Each row is a point on a tangle of strands that fork, close into loops and nearly touch. The rows are in no order.
In the rows, zero is written as 128.
Two points are linked if the straight distance between their rows is under 149. Some points are linked to none.
zuzek: [166  87  95  53 136 169 107 121 106 135 134 124 141 155 137 127 165 141
 170  99 110 103 107  93 117 137  91 127 131 134 120  53  96 115  99 156
 152 130 118 132 154 134 135  91 155 140 112 100  86 140 142]
dob: [137 169 139 152 157 101 129 181 137 191 129  53  73 128 108 176  84 146
  96 144 104 140 168 127 167 161 163  89 106 140 127 160 124  90 178 121
 140  75 185  98 149 126 127 147 121 131 150  88 158  86 101]
dati: [136 173 175 171 112 124 143 130 118 111 138  74 115 119  91 160  72 129
 114 148  85 144 148 153 163 118 135 117 114 174 151 164 114 121 181 127
 107 119 149  69 109 169 128 110 144 171 184 146 200 119  95]
vosip: [ 81 165 126 144 112 108 174 195 151 127 115 136 132  98 121 145  62 109
 115 173 161 203 147 141 112 102 190 146 127 114 149 206 158 156 142 134
 158 182 130 117 110 127 119 166  98 143 126 147 119  65 130]
seti: [146 117 117  81 129 174 110  97  85  88 152 155 110 146 144  92 188 120
 124  99 149  64 103 105 128 163  75 112 128 129 129  91 118 119 116 173
  66 141 128 149 130 118 109 157 134  68 123  81 134 168 158]
saf: [108 113 133 111  73 138 121  74 124  83 151 211 148 115 161  78 189 112
 122 120 164  87  73 146 121 140 113 138 129 107 143 115 141 129  97 153
  65 174  81 160 116 115 105 144 124  84  99 154 135 182 166]
pok: [ 84 152  93 148 161  99 139 164 172 146 122 139 104 116 135  94 128 107
 133 144 191 181 134 130 107 134 158 160 162 107  95 203 177 187  95 134
 150 144 153 202 129  82 103 171  98  99  84 147  92  85 128]
zikuf: [138  78  73  72 144 152  99 124 128 125 137 160 130 138 145 108 190 132
 165  99 142  93 100 122 108 154  94 127 139 116  99  76 127 141  83 162
 137 139 113 171 154 114 125 126 136  96  88 102  63 146 142]
vufos: [ 93 128 121 119 107 115 148 190 202 148 132 160 124  89 138 135  89 113
 109 180 191 182 152 147 110  91 195 117 122 105 166 172 159 137 114 129
 145 186  98 106 119 114 133 164 119 124 118 148 118  60 126]
Bepi: [150 146 103  41 116 147 141 181  99 144  79 122 127  91 124  94 124 155
 135 123 196 136 146  84  96  86 125 128 144 155 106 100  85 136 108 157
 141 171 137 112 140  96 126 160 161 127  69  75  84  38 131]
mok: [147 139 173 125 116 114 124 134 193 155 185 147 113 107 135 156 139 150
  90 150 148 113 161 131 173 119 144  85  96 141 193 111 114  76 109 102
  94 146 111  66 145 132 136 144 151 105 157 119 197 128 119]
meki: [119 125 170 207 157 102 119 101 117 130 111  72 131 136 122 152  89 132
 131 129  36 142 114 162 146 155 130 125 117 144 122 127 138  85 190  84
 145  54 141 135 120 159 148  87 130 142 189 124 167 183 103]
logu: [180 155 122  80 103 187 121 120  71 111 125  82 107 166  98 120 128 129
 134 109 129  89 131  77 124 109  83 132 144 148 125 106  89 138 152 171
 107 138 153  91 113 134 113 129 165 154 131  94 172  93 122]
miz: [141  95 151 176 155  97 102 111 165 180 162 105  97 148 150 177 148 128
 125 114  65 118 135 136 148 179 115 109 108 115 147  91 132  65 139  84
 125  62 137 112 164 138 144 119 131  99 184 113 138 183 118]
pusop: [128  79 135  75 101 140 107  88 155 112 182 189 130 112 175 131 194 116
 151 119 129  84 101 145 137 145  92 124 107  98 149  60 117  99  89 152
  88 164  80 112 141 140 134 121 141  99 122 125 121 176 138]
lopop: [ 87 148 102 175 152 115 130 150 149 113 110  45  79 143 122 136 103  99
 127 129 110 136 142 127 108 143 134 147 138  84 105 184 162 158 162 140
 171 106 162 180 109 143 149 138  95 136 144 106 133  99 112]
zag: [ 80 111 101 170 158 100 106 176 203 155 134  72  65 133 141 149 119  97
 119 137 125 145 157 146 116 155 148 123 117  87 116 170 169 132 129 116
 173 102 155 184 141 132 148 136  89 120 145 108 118 103 102]
suze: [116  51  85 120 172 125 107 143 152 154 116 170 161 114 149 144 134 126
 159 127 105 149 128 155 114 134 133 136 125 127 100 118 154 136  84  99
 189 104 108 165 160 122 143  67 114 156 109 158  36 151 115]
Biruv: [119  77 121  86  82 150 112  86 163  91 173 175 147 130 166 140 169  93
 168 117 118  95  98 149 109 108 103 138 113  87 149  83 130 133  95 158
 117 177  66 114 115 159 142 113 145 134 127 146 110 156 129]
Ridu: [168 162 126  69  60 159 149 159  79 101 103 116 133 120  96  99 122 137
 136 131 181 105 140  91  98  83 101 130 131 160 137  95  58 133 124 168
 103 190 116  84 114 131 124 127 168 167 104 116 153  52 128]
sim: [ 93 183 101 123 163 100 158 177 136 156  90 118  93  97 129 125  98 110
 123 131 166 182 154 105 112 134 161 155 161 123  76 209 163 185 131 135
 169 140 175 180 131  91 104 173 105 110  92 108  81  52 128]
buse: [146  73 117  71 120 145 103 162 182 134 131 147 149 117 143 135 124 122
 157 135 151 138 144 138 114  91 128 112 110 117 172  59  91 114  95 130
 165 173  79  92 139 150 164 105 164 160 133 129 104 101 113]
vire: [116 166 128 175 136 131 123 124 118 110 119  20  74 149 109 142 101 101
 124 115  82 114 130 112 117 144 111 141 139  97 114 165 140 150 181 151
 143  96 164 149  98 158 150 146 112 138 155  87 171 104 111]
nife: [ 81 167 125 156 166  77 131 175 180 187 116 121  94 101 124 142 118 140
  87 162 165 157 169 134 149 159 188 111 126 121 107 189 162 132 128  97
 137 105 172 174 155 104 121 170  82  91 114 107 122  94 121]
Pez: [141 140 114 151 159 151 102 121 119 137 120  61  72 174 114 134 128 118
 120 101  93 101 127  96 119 162 103 124 148 102 100 144 137 142 163 138
 135  75 171 152 123 116 137 150 116 113 128  72 147 123 126]
motad: [127 165 113  81  65 138 167 149  83  99  93 157 167 112 108  99 113 136
 129 141 176 139 120  93  92  87 138 157 136 157 138 133  95 152 117 156
 123 209 110 122  97 113 119 123 150 166  87 136 127  59 144]
Bazur: [115  88 176 145  98 107 107  41 119  97 150 187  98 131 170 105 195 100
 145  95  71  91 101 165 126 171  77 156 142  81 100  60 153 111 143 136
  91  91 105 108 118 150 132 128 121  77 190 141 125 216 138]
pum: [ 52 183 125 208 127  85 127 142 171 104 136  72  83 131 124 111 103  97
 122 154 164 162 125 153 107 133 154 168 134  66 107 221 181 162 142 135
 136 136 147 192  99 140 123 180  67 107 140 146 153 105 121]
kek: [154  84 120 110 151 157 119 141 126 125 121 100 154 151 122 154  93 117
 172 133  72 143 141 127 118 108 121 136 120 137 140  91  93 142 139 131
 179 126 126 106 122 161 162  63 150 188 163 139 102 131 105]
Tena: [ 99 179 148 164  88 112 168 129 115 112 120 159 145 102 107 146  84 139
  85 172 155 158 128 131 141 114 169 141 117 148 158 197 144 139 146 111
  94 168 127 110 101 134 112 151 109 142 128 154 183 102 138]
Sumid: [156  80 103  90 158 160 115 124 105 146 116 123 156 146 131 143 131 146
 160 109  81 131 120 102 116 127 117 133 129 143 113  80 109 127 117 126
 177 110 126 141 154 133 148  68 147 164 124 122  78 142 120]
noti: [126 147 143 123 120 114 142  88 116 128 132 176 146 113 128 108 169 154
  79 133 161 105 121 118 157 134 132 114 130 149 142 125 137 107 104 104
  88 142 118 146 142 105 113 150 120  85 105 128 163 162 157]
keso: [119 165 114 131  92 151 150 113  87  81 121 109 111 145  99 123 131 118
 114 127 154 111 126  87 112 119 108 156 148 136 129 166 130 172 142 157
 102 169 144 132  91 130 118 160 117 124 125 111 176  98 136]
Patam: [181 139 169 110 114 143 133 147 126 128 142 126 152 121 102 137  88 154
 133 153 123 132 157 139 153  94 124 109 109 181 164  91  76 100 136 124
 115 141 114  61 132 145 139  85 180 183 162 152 163 117 114]
lono: [133 141 160 154 122 127 151  62  67 102 111 124 158 139 114 124 129 145
 102 119  87 122 108 125 148 129 113 141 141 167 123 132 131 116 154 104
 107  98 133 124 121 141 123 108 132 128 152 136 175 180 129]
Mugas: [166 132 131 110 193 108 122 171 135 206 126 123 140 125 131 154 133 181
 109 123 122 138 158  95 172 140 158  80 107 175 123 113 115  62 112  94
 143  68 156 102 172  90 132 130 138 118 120 109 106 125 145]
teme: [106 127 122 128 184  95 135 173 164 186 107 155 138  93 136 141 121 158
  98 156 143 162 164 128 158 135 186 107 118 149 118 164 149 118 108  77
 157 101 153 150 159 103 130 126 108 111 113 123  95 119 128]
divo: [ 81  78 105 200 160  81  88 127 161 157 122 121  83 138 135 110 161 107
 145  96 125 123 122 186 106 172 125 137 154  71  81 134 164 148 104  99
 150  66 142 208 153 114 124 119  77 104 122 153  75 161 115]
dev: [118 116 140 153 101 140 153 111 119  63 124 142 203 148 122 132  77 106
 152 149  99 145 102 139 104  71 145 157 115 119 157 177 143 160 141 127
 138 172  94 104  69 178 133 107 123 184 140 178 123 142 120]
fadul: [128 122 147 153 127 146 159 119  90  79  98 140 213 124 110 129  61 133
 153 163  83 165 112 144 138  72 143 147 109 176 134 159 122 152 162 112
 137 149 123 105  70 162 127  74 126 191 130 175 123 153 128]
Nudak: [ 64 168 131 206 142  87 110 129 170 137 122  87  72 132 120 109 129 119
 109 135 159 136 133 159 128 163 153 137 137  80  94 183 168 152 139 100
 122  92 157 211 130 116 125 172  78  82 137 127 152 128 126]
bito: [116 137  91  80  76 145 156 129 107  85 109 175 194 124 129  87 131 123
 147 139 172 144  87 109  79  90 134 167 140 132 144 140 132 155  89 155
 143 208  88 154  94 115 119 117 140 155  67 156 101  99 158]
dez: [141 136 123 124 205  95 133 149 110 197  92 139 154 118 132 139 128 173
 100 127 108 149 150 105 161 150 163  99 125 176  91 148 135 100 117  76
 159  62 168 149 170  89 128 114 117 120  97 115  78 138 147]
Boz: [153 131 159 128 124 145 153 160  97 101 103 134 192 102  94 131  47 136
 154 179  91 170 146 158 159  71 148 123 103 198 138 135  87 140 169 115
 134 153 132  79  89 150 133  72 143 200 140 176 132 118 121]
gim: [148 112 159  71  81 139 131 121 156 109 150 180 178 101 139 121 139 150
 130 133 160 110 111 135 135  96 120 100  97 135 180  75  80  79  94 129
 103 184  67  90 129 136 138  90 169 157 105 136 148 123 139]
rer: [151 138 125  94 140 133 140 115 105 145 121 148 150 126 123 122 152 167
 105 126 144 120 132 100 147 128 137 117 129 160 127 114 122 116 107 118
 127 125 136 133 147 109 122 130 132 113 104 107 133 133 145]
kufov: [113 118 109  84  82 145 136  98 127  96 134 195 176 116 149  89 163 129
 132 131 167 111  82 125 111 114 125 142 126 125 146 126 133 136  86 146
 110 187  79 162 117 113 117 123 134 123  74 148 119 144 162]
Ren: [114 124 128  96  87 119 147 190 170 127 109 177 166  79 133 111  78 120
 120 174 198 184 132 136  91  62 190 123 118 121 174 147 122 129 108 135
 143 203  74  91 115 105 147 145 139 149  94 156  99  55 137]
Noz: [145 133 180 151 110 141 119  80 117 105 153  83 110 150 124 144 126 117
 127 108  63 110 125 120 139 127  94 134 126 146 160 115 105 119 161 129
 101 117 134  79 112 172 136 109 162 145 196 134 193 161  98]
Mup: [145 121 145 136 150 105 127  63  75 136 105 173 156 147 131  98 179 146
 109  92 102  98 100 130 152 167 109 117 153 144  92  68 134  90 120 111
 112  69 131 153 169 115 110 116 114  73 127 138 111 222 173]
tizu: [124 151 167 207 169  85 132  84  83 139  76  90 144 146 109 123 109 149
 109 110  62 133 111 144 149 178 127 120 148 139  87 125 144  87 190  70
 140  28 153 162 134 128 123 104 125 115 155 123 154 191 139]
rufo: [ 97  60 100 141 121 127 106 127 207 118 164 149 123 138 166 159 141  81
 158 131 129 139 131 172 103 108 135 135 114  72 146 134 174 149  98 131
 162 141  85 134 119 152 145 125 114 139 137 163  91 137 101]
Zupu: [150 109 177 119 121 121 150  56  83 103 139 183 197 112 147 121 131 165
 120 126  91 121  98 137 164 116 107 116 108 190 143  79  99  62 128 100
  88 116  97 103 148 145 111  78 153 135 134 155 156 212 145]
taga: [158 153 136  92 159 137 155 172  78 158  96 111 144 105 107 143  80 162
 122 138 118 157 161 110 161 107 155 118 128 182 108 132  95 126 148 118
 152 110 165  96 142 109 125 105 153 168 114 118 108  88 120]
lubun: [137 131 156 102  80 141 152  73  73  81 125 178 194 123 131 109 142 148
 111 127 113 114  94 113 143 103 113 129 118 174 150 103 102 102 117 126
  85 161  93 117 122 143 114  84 155 157 115 155 162 165 147]
gud: [105 145  93 135 117 145 155 118 104  79 118 105 130 153 117 109 126 106
 143 125 142 130 118 101  91 113 117 180 155 109 113 171 149 190 129 155
 147 165 136 163  87 131 124 143 113 137 113 135 127 115 133]
ludu: [ 67  90 107 196 150  96  87 113 172 133 149 146  69 144 139  82 177 104
 148  99 178 116 114 198 114 173 129 137 153  63  92 139 154 171  99 113
  97  93 136 202 145  94 106 173  85  62 126 155 109 157 122]
Duga: [157 143 112  35 104 159 129 163 104 114 124 138 145 112 130  88 173 160
 125 114 207  87 113  88 120 133  93  92 127 152 140  76  82  93  88 160
  81 181 114 118 129  99 106 152 155 101  73  64 135  91 156]
fusa: [140 105 114 132 166 119 119  78  71 144  91 158 170 145 126 110 165 151
 129  97  86 120  96 133 128 161 112 131 155 139  76  87 137 126 114 111
 148  66 132 173 167 115 120  88 112 110 108 139  69 204 152]
fuzig: [ 79  98  77 162 174  92 110 160 181 149 131 138  99 125 150  93 139 101
 149 125 167 174 129 154 100 135 151 160 156  93  94 185 179 183  79 126
 172 113 147 210 146  93 110 135  95 120  86 164  59 110 114]
bukal: [110  58 112 121 129 131 105 160 218 139 146 171 151 114 165 159 111  97
 137 158 150 170 141 171 115  89 176 105  99  93 164 140 169 126  98 111
 168 153  57 122 121 142 143 112 119 148 119 170  75 119 108]
Sonep: [176 131 101  51 135 169 110 174 111 153 110  97 109 133 121 107 133 154
 145 115 172 110 150  74 110 103 109 112 136 143 115  78  84 117 118 161
 141 137 144  92 142 104 132 152 165 129  94  67 108  62 129]
baze: [167 161 128  59 116 138 146 209  91 156  72 109 119  76 121 115  91 148
 127 126 179 150 171 109 116  67 148 124 137 162 112  99  62 136 127 145
 149 156 147  76 155 104 144 150 162 150  97 105  85  28 120]
gak: [140 172 155 132 107 132 170 195  85 110  93 112 146  89  88 146  42 126
 133 163 119 174 170 160 143  91 156 125 110 175 136 161  82 160 180 136
 138 164 149  66 104 145 119 112 139 199 151 165 139  71 113]
vuko: [123  86  83  83 118 155 121 154 181 117 140 133 116 131 136 125 148 104
 156 129 171 126 142 126  92 105 124 137 125 102 148 101 127 151 101 154
 162 177 100 126 121 131 151 131 149 123 118 115 111  96 116]
Kuge: [112 176 138 167 105 128 141 101 101  95 122  75  93 136  98 137 119 119
 101 125 121 112 131 112 131 137 114 150 145 124 123 177 138 157 169 133
 106 127 159 129  95 145 123 162 110 119 150 110 193 114 124]
zat: [119 119 115 135 190 103 128 110 111 169  85 173 172 115 133 106 151 163
 119 126 115 147 128 133 138 145 153 124 141 153  87 135 145 133  99  78
 157  73 137 185 163 101 119  94 107 117  94 145  60 176 147]
lol: [160 116 130 156 175 132 113 156 108 182 107  47 118 155 118 166  74 140
 134 124  41 146 141 110 139 156 132 111 116 144 119 129 116  94 171 114
 162  57 167 120 141 129 149  82 144 163 147 110 117 130 107]
leb: [168 152 101  98 147 173 113 136  85 142 113  74  93 171 106 127 116 136
 127 101 120  98 137  71 122 136  94 120 151 133  98 123 118 146 160 162
 128 103 182 112 122 104 118 154 137 134 105  60 139  94 129]
tib: [138 171 175 159  70 130 149 148 130  87 137 100 128 123  85 148  75 104
 118 156 108 136 155 148 135  96 128 124 115 151 179 176 105 147 164 145
 105 175 123  44  90 185 127 130 141 188 186 161 194  91  95]
dini: [ 65 179 122 177 119 101 162 163 156 108 126 104 119 124 123 133  75  97
 119 167 153 185 128 146 107 115 169 164 130  84 128 227 175 161 145 145
 157 162 139 155  94 142 121 168  72 138 129 154 132  87 122]
lut: [108  73  68 104 122 141 117 113 147 113 140 168 148 132 149 111 169 111
 170 112 149 120 102 144 101 121 110 157 136  98 110 111 155 171  77 155
 158 150  95 177 136 118 126 114 127 127  90 151  68 146 133]
garo: [125 157 144 186 175 102 118  89  83 150  72 111 131 158 109  98 143 148
  98  94  92 118 121 129 143 177 135 119 165 124  68 123 146 118 154  84
 135  35 161 180 146 101 107 124  97  97 113 123 112 185 158]
lup: [133  93 116 172 169 130 106 129 124 154 105  58 109 157 130 161 106 112
 139 106  39 134 118 118 110 162 112 135 133 107 103 118 135 122 158 120
 176  64 149 161 133 147 156  85 123 152 147 113 111 148 106]
Bado: [ 99 152  86 151 152 125 162 156 118  93 104  59 109 148 119 126  93  95
 150 125 116 155 137 111  94 116 130 172 153  95  99 191 158 190 152 161
 183 142 160 168  93 139 137 131 101 154 122 122 105  86 116]
motip: [147 209 131 150 140 121 131 148  91 163 115  38  63 136  96 163  78 143
  94 119 100 117 144 111 163 159 129 110 129 132 104 173 131 119 201 143
 120  73 198 102 126 125 112 168 115 141 124  81 179  79 110]
lag: [119  98  96 116 137 149 111 131 166 127 150 123  97 141 135 139 161 110
 138 118 138 107 135 121 112 139 112 135 129 102 129 115 142 150 115 133
 140 135 127 146 134 127 142 138 128 103 131 108 128 131 118]
pedud: [177 118 109 102 178 130  91 132 128 183 151 128 124 156 138 135 177 160
 123  96 126  89 128  73 152 163 110  83 117 147 122  79 120  71 106 127
 118  86 150 119 170  90 120 159 123  83 118  85 113 154 164]
Pozu: [135 191 121 125 136 135 152 173  84 142  93  48  81 117 100 165  62 123
 119 118 109 138 159 110 136 126 142 127 139 135 108 167 119 157 191 158
 159 110 184 102 118 132 119 141 121 169 126  97 144  55 107]
sol: [160 137 120 121 175 114 115 190 157 210 132  89  90 139 124 162 122 152
 105 120 130 122 172  93 160 155 150  80 114 139 123 133 129  88 137 111
 144  78 178  95 158 101 137 165 129 109 134  80 131  90 123]
zisez: [108  92 106 121  70 139 124 116 183  83 184 177 143 140 156 114 144  74
 153 133 173 118  89 149  85  89 142 147 115  66 163 151 172 157  97 160
 121 192  61 132  87 136 120 162 135 123 102 172 115 127 133]
nipe: [149  96 156 180 167 117 107 133 151 161 135  67 124 145 129 180  84 128
 150 141  32 151 133 151 150 150 128 113  97 155 152 110 112  80 173  96
 144  70 141 105 134 156 152  71 144 155 195 126 139 170  92]
Tos: [111 192 148 169 148 104 171 112  65 134  83 123 154  96 101 134  85 157
  97 157 119 162 133 132 161 137 159 142 136 180 108 188 140 139 171  90
 129  98 158 142 116 125 111 120 104 144 115 133 146 133 137]
feb: [ 98  91 117 204 157 106 102 121 144 141 115  73  94 149 133 140 138 104
 137 100  70 120 121 159 102 170 105 141 139  76  87 125 158 130 141 109
 168  63 139 192 135 138 151 100  96 124 152 129 107 160 107]
Dulus: [200 161 165  88 115 136 127 139 128 146 180 114 115 127 121 131 152 159
 113 125 148  88 152  94 170 119 100  86 107 170 166  71  70  46 112 136
  73 135 121  52 150 121 110 133 183 116 145 121 187 121 134]
rofek: [120 178 156 168  48 120 160 142 118  83 133 153 142 109  95 147  79 115
 102 162 146 147 130 129 127  95 157 131 113 147 181 199 124 139 148 128
  85 197 111  63  84 152 115 146 124 169 142 168 190  76 120]
teda: [ 91 184 122 163 154  91 129 139 160 157 122 122  79 119 110 116 136 137
  92 149 194 134 153 123 137 167 157 125 146 113  92 188 158 161 129 111
  99 109 170 189 134  93 100 205  81  61 105 105 143 102 145]
gopen: [133  86 143 111 138 116 131  67 112 130 142 204 186 112 156 136 155 154
 134 129 101 121  96 155 152 134 116 119 110 143 131  71 131  84 106 103
 115 114  82 123 163 135 131  83 134 125 121 151 106 211 144]
kof: [142 185 114 107 123 151 162  85  20 106  68 115 155 143 104 107 114 145
 113 115 118 130 114  80 126 125 111 163 168 173  86 159 124 173 149 147
 129 124 160 158 106 109  94 117 116 164  89 117 115 115 152]
posil: [192 132 131  93 154 139 105 139 139 174 181 111 111 151 137 144 166 160
 131 105 144  85 143  79 163 145 103  78 108 149 156  69  92  51 111 135
  98 110 138  77 161 101 124 156 158  95 140  87 151 133 150]
fak: [145 105 161 137 124 112 108  56  85 107 139 173  90 149 152  89 186 108
 130  79  82  76  99 143 137 193  74 135 142 103  93  46 134  94 143 142
  75  77 133 125 138 128 123 141 117  50 180 119 121 219 159]
pog: [180 152 147  71  86 145 138 195 103 136 101 118 137  91 102 112  99 147
 134 150 178 138 165 123 111  75 126 120 126 156 141  81  52 125 126 153
 131 170 114  68 141 134 153 120 176 173 121 130 128  54 118]
Kadep: [143 123 127  65 135 127 142 137 126 147 113 172 185  93 131 113 148 183
 114 135 163 132 124 110 147 112 141 108 115 162 138  96 102  95  87 113
 138 152 103 131 153 103 127 104 152 136  84 121 105 119 151]
mided: [135  71 117 143 123 150  97  79 125 118 157 111  86 164 149 149 172  83
 178  92  49  91 100 130  99 160  65 156 143  77 105  72 126 140 139 149
 131 106 123 130 123 150 158 109 125 110 174 112 103 178 115]
pov: [ 88 214 151 174 117  83 152 114 119 138 116 130  95 103 100 140 117 148
  65 158 177 140 142 124 160 163 160 129 135 141 118 199 151 145 154  96
  79 121 162 150 130 113  94 193  81  83 115 123 188 109 147]
puf: [162 132 126 136 174 121  99 101  98 162 113 136 126 169 125 109 176 149
 100  87 116  92 118  98 153 176 109  95 138 143  96  89 131  90 121 123
 107  59 162 139 166  89 111 160 104  69 112 100 112 187 175]
Kebe: [137 114 145  77  81 132 136 161 161 115 119 182 188  80 131 109 102 147
 127 156 187 146 122 139 112  67 155 103 103 133 182 105  90 102  99 125
 127 196  65  88 119 119 150 102 161 170  94 146 118  85 140]
rog: [ 89  99 111 152 130 115 124 122 172 137 137 188 165 116 153 108 123 111
 137 151 166 171 100 169 115 106 172 142 129  96 128 179 182 161  83 113
 150 132  83 171 119 113 115 126 108 126  91 194  78 139 131]
fuzad: [117 180 129 130 125 130 178 188  75 116  91  76 117 100  99 154  47 116
 134 143 119 172 164 129 126 107 160 141 133 141 124 181 106 174 185 151
 165 156 164  93 104 143 118 133 118 181 136 133 126  56 110]
tok: [ 95 133 137 175 112 126 149 140 153  69 133 106 169 153 133 133  69  89
 145 164 107 163 111 156  96  84 157 155 120  82 158 209 172 157 149 132
 156 170 105 116  70 179 128 131  99 168 144 171 116 125 108]
nepu: [115  61  99 149 157 120 111  95 115 147 115 166 155 136 141 143 153 125
 161 112  77 123  99 164 110 152 109 148 146 112  76  94 152 135 105 106
 169  80 109 168 155 129 141  67 105 139 122 155  54 192 118]
rur: [149  93 148 156 150 140 103 129 154 141 144  59 115 165 127 177  87  98
 169 127  32 141 133 138 121 135 112 124 111 125 162 100  95 122 158 128
 159 106 127  94 119 177 164  68 152 182 205 130 132 147  85]
Fufuf: [187 154 154  85 118 130 142 152 109 149 142 123 147 114 106 133 119 179
 113 139 153 116 156 109 162 106 120  97 114 180 147  84  72  72 114 125
 103 138 123  67 150 121 123 107 178 148 130 129 164 102 126]
Kodek: [137 167 123 100 112 135 168 146  76 129  96 139 149 105 103 127  97 151
 118 144 152 150 148 105 134  99 151 141 135 167 124 150 103 150 135 128
 131 163 143 109 117 113 117 125 140 159 107 126 129  73 135]
tirak: [153 126 125  38 126 132 130 162 137 143 121 153 172  90 137  97 171 187
 122 119 198 108 117  95 138 127 117  88 116 154 141  66  82  70  71 134
 120 170 105 112 153  94 123 131 154 113  70  90 106 102 158]
Bola: [ 88  64 128 177 117 110  87 101 187 127 163 139 110 139 170 168 150  80
 161 114  88 126 118 190 111 135 117 142 121  58 121 118 172 133 123 112
 145  96  91 135 123 162 153 118 100 128 166 157 102 175  87]
vukav: [139 121 106  83 100 179 130  80  69  78 128 136 135 154 133 100 178 121
 135 101 129  81  95 103 113 139  82 142 147 137 122  98 118 147 119 172
  98 157 126 156 113 132 116 127 135 111 116 106 136 157 151]
muzi: [117 103 127 142 145 128 120 124 166 141 138 118 118 135 138 157 135 129
 117 132 112 131 139 136 137 137 141 121 117 116 138 130 146 126 124 101
 148 108 128 136 140 138 151 115 118 123 147 121 137 146 112]
rak: [121  77 117 118 109 150 114  78 143  97 157 141 135 153 149 148 158  91
 174 108  77 107 108 142 104 119  92 152 123  94 133  91 127 147 121 150
 139 146  96 116 114 170 156 101 136 141 164 139 117 171 112]
bupu: [137 132 162 143 141 127 140 153 147 142 136 115 135 111 113 161  77 145
 117 168 105 158 162 155 171 112 156 101  99 168 169 133 113 104 150 101
 129 117 135  75 129 149 135 100 144 155 162 137 166 128 103]
ser: [130  96 162 135 105 146 105  72 149  95 172 107 115 153 144 150 143  83
 163 101  51 107 115 124 106 113  86 149 120 106 160  91 105 142 143 140
 122 135 107  79 106 195 159 107 147 146 198 133 149 167 100]
pofu: [112 153 119 121 118 120 141 155 162 146 141 139  98 105 117 140 128 140
  95 156 187 133 158 113 135 130 157 121 129 125 147 153 141 143 123 121
 114 165 139 124 124 110 125 173 126  95 120 102 166  82 130]
gili: [171 177 186 161 105 124 137  93  94 120 153  59  93 141  94 146 106 134
 110 114  65 107 135 119 162 133  94 121 134 178 150 139 100  95 180 129
  76  95 145  62 122 161 120 119 166 142 191 138 216 145  91]
punu: [156 117 166  94  89 152 115 108 147 110 162 147 147 126 133 133 135 123
 140 127 121 113 132 129 131  94 109 116 107 137 178  81  81 110 112 134
 110 169  90  76 121 164 143  96 175 162 156 140 170 134 120]
fuv: [ 94  97  89 152 105 139 118 120 184  76 183 144 103 153 154 107 159  71
 161 119 167 117 102 155  86 109 113 162 126  59 146 158 175 183 106 162
 117 170  96 152  94 132 129 177 123 102 123 151 123 127 117]
Git: [142 156 110 113 112 167 137  72  27  74  87 112 141 168 109  91 147 126
 116  98 118 100  96  82 116 131  86 155 168 148  94 133 129 169 146 161
 109 123 155 167 104 118 103 132 111 127 103 104 134 143 153]
sok: [201 146 122  83 136 162 104 187 126 180 132  70  87 149 106 134 105 141
 141 116 139 112 167  82 129 114 114 102 129 139 135  84  82 107 143 152
 141 111 159  62 145 112 134 139 170 146 139  89 133  66 110]
vov: [113 199 151 150 118  86 173 129 108 149 121 163 129  78 103 149 107 173
  63 167 166 154 144 125 178 140 172 117 120 174 140 183 138 115 142  87
  82 130 146 116 136 106  97 164 111 108 111 130 183 107 148]
dib: [150  96 135  84 131 129 122  93 125 136 159 175 154 122 157 132 180 155
 134 116 117  98 104 121 156 146 102 112 115 135 142  55 108  69  88 127
 108 132 100 119 165 128 132 103 139 104 122 121 122 184 154]
nufa: [ 72 109  96 172 145 115  97 124 189 122 171 166  80 133 143  79 166 101
 137 129 217 129 113 174 111 153 137 140 147  75 120 164 164 185  84 136
  87 129 124 201 135  83 100 196 105  58 104 158 115 134 134]
ran: [121 107 140 151 140 123 101  80 112 105 144 166  80 145 142  82 198 109
 129  92 133  75 106 159 128 183  95 128 140  87  94  87 143 131 127 132
  74  89 136 161 138 111 119 162 105  36 155 119 119 201 153]
sav: [ 80 108 110 168 102 134 108 104 165  76 186 174  91 142 154  68 169  79
 148 123 197 115  86 168  90 138 118 158 132  66 133 170 167 180  97 157
  70 158 102 176 101 103 105 203 117  68 116 167 137 146 142]
Bevop: [129  80 141 113 115 142 115 134 184 127 148 176 170 112 151 156 109 120
 139 156 130 153 135 160 135  87 158 100  95 115 172 112 133 112 109 112
 146 158  69  98 122 151 149  95 142 157 130 153 115 131 120]
muda: [ 89  91 167 175  97 111 106  58 145 101 143 167 118 128 168 130 171  98
 149  98  84 107 103 185 118 147 103 153 138  69 107 104 169 130 146 110
 115  94  99 126 113 158 137 129 114 101 180 163 129 199 115]
Naf: [119 126 167 135  80 125 133  57 113  92 145 192 139 115 152  99 177 128
  89 122 131  96 103 131 145 133 111 135 128 133 150 118 140 103 119 118
  62 150 107 129 125 134 115 145 130  83 137 141 176 188 152]
Gogit: [106  79  73 126 160 126 119 143 159 143 117 143 131 128 148 119 147 114
 154 118 135 151 130 137 102 126 136 151 141 108 100 141 163 171  89 128
 182 120 129 184 142 114 134 104 114 133 100 149  61 128 118]
nali: [108  86 116 157 165 107  97 161 208 181 152 111  81 133 143 168 149 120
 113 131 120 125 158 142 133 168 144 107 113  97 132 130 155 105 114  88
 152  88 142 156 164 130 151 131  99 101 151 108 118 139 104]
ronal: [161 145 133  74 109 163 122 122  97 105 155 142 118 134 125 104 176 146
 104 116 176  72 126  89 141 139  91  96 124 152 154  93  96  92 114 156
  63 165 129 110 126 110 106 164 153  90 114  80 176 121 150]

A piece is two or more points that can be reached from each other along the links. Count, over all rows, the pieces, the separate loops (a circle has one, a figure eight two, a Y none), the forks (points with three links) and the tips (points with one).
pieces: 3
loops: 3
forks: 11
tips: 11

A fork is a point with three links, a tip a point with one. Leave the first point through the second and follow the links. Name the first fork or tip that comes.
Duga / tirak: motad
nali / muzi: ran
dez / Mugas: tok
tok / dev: dez
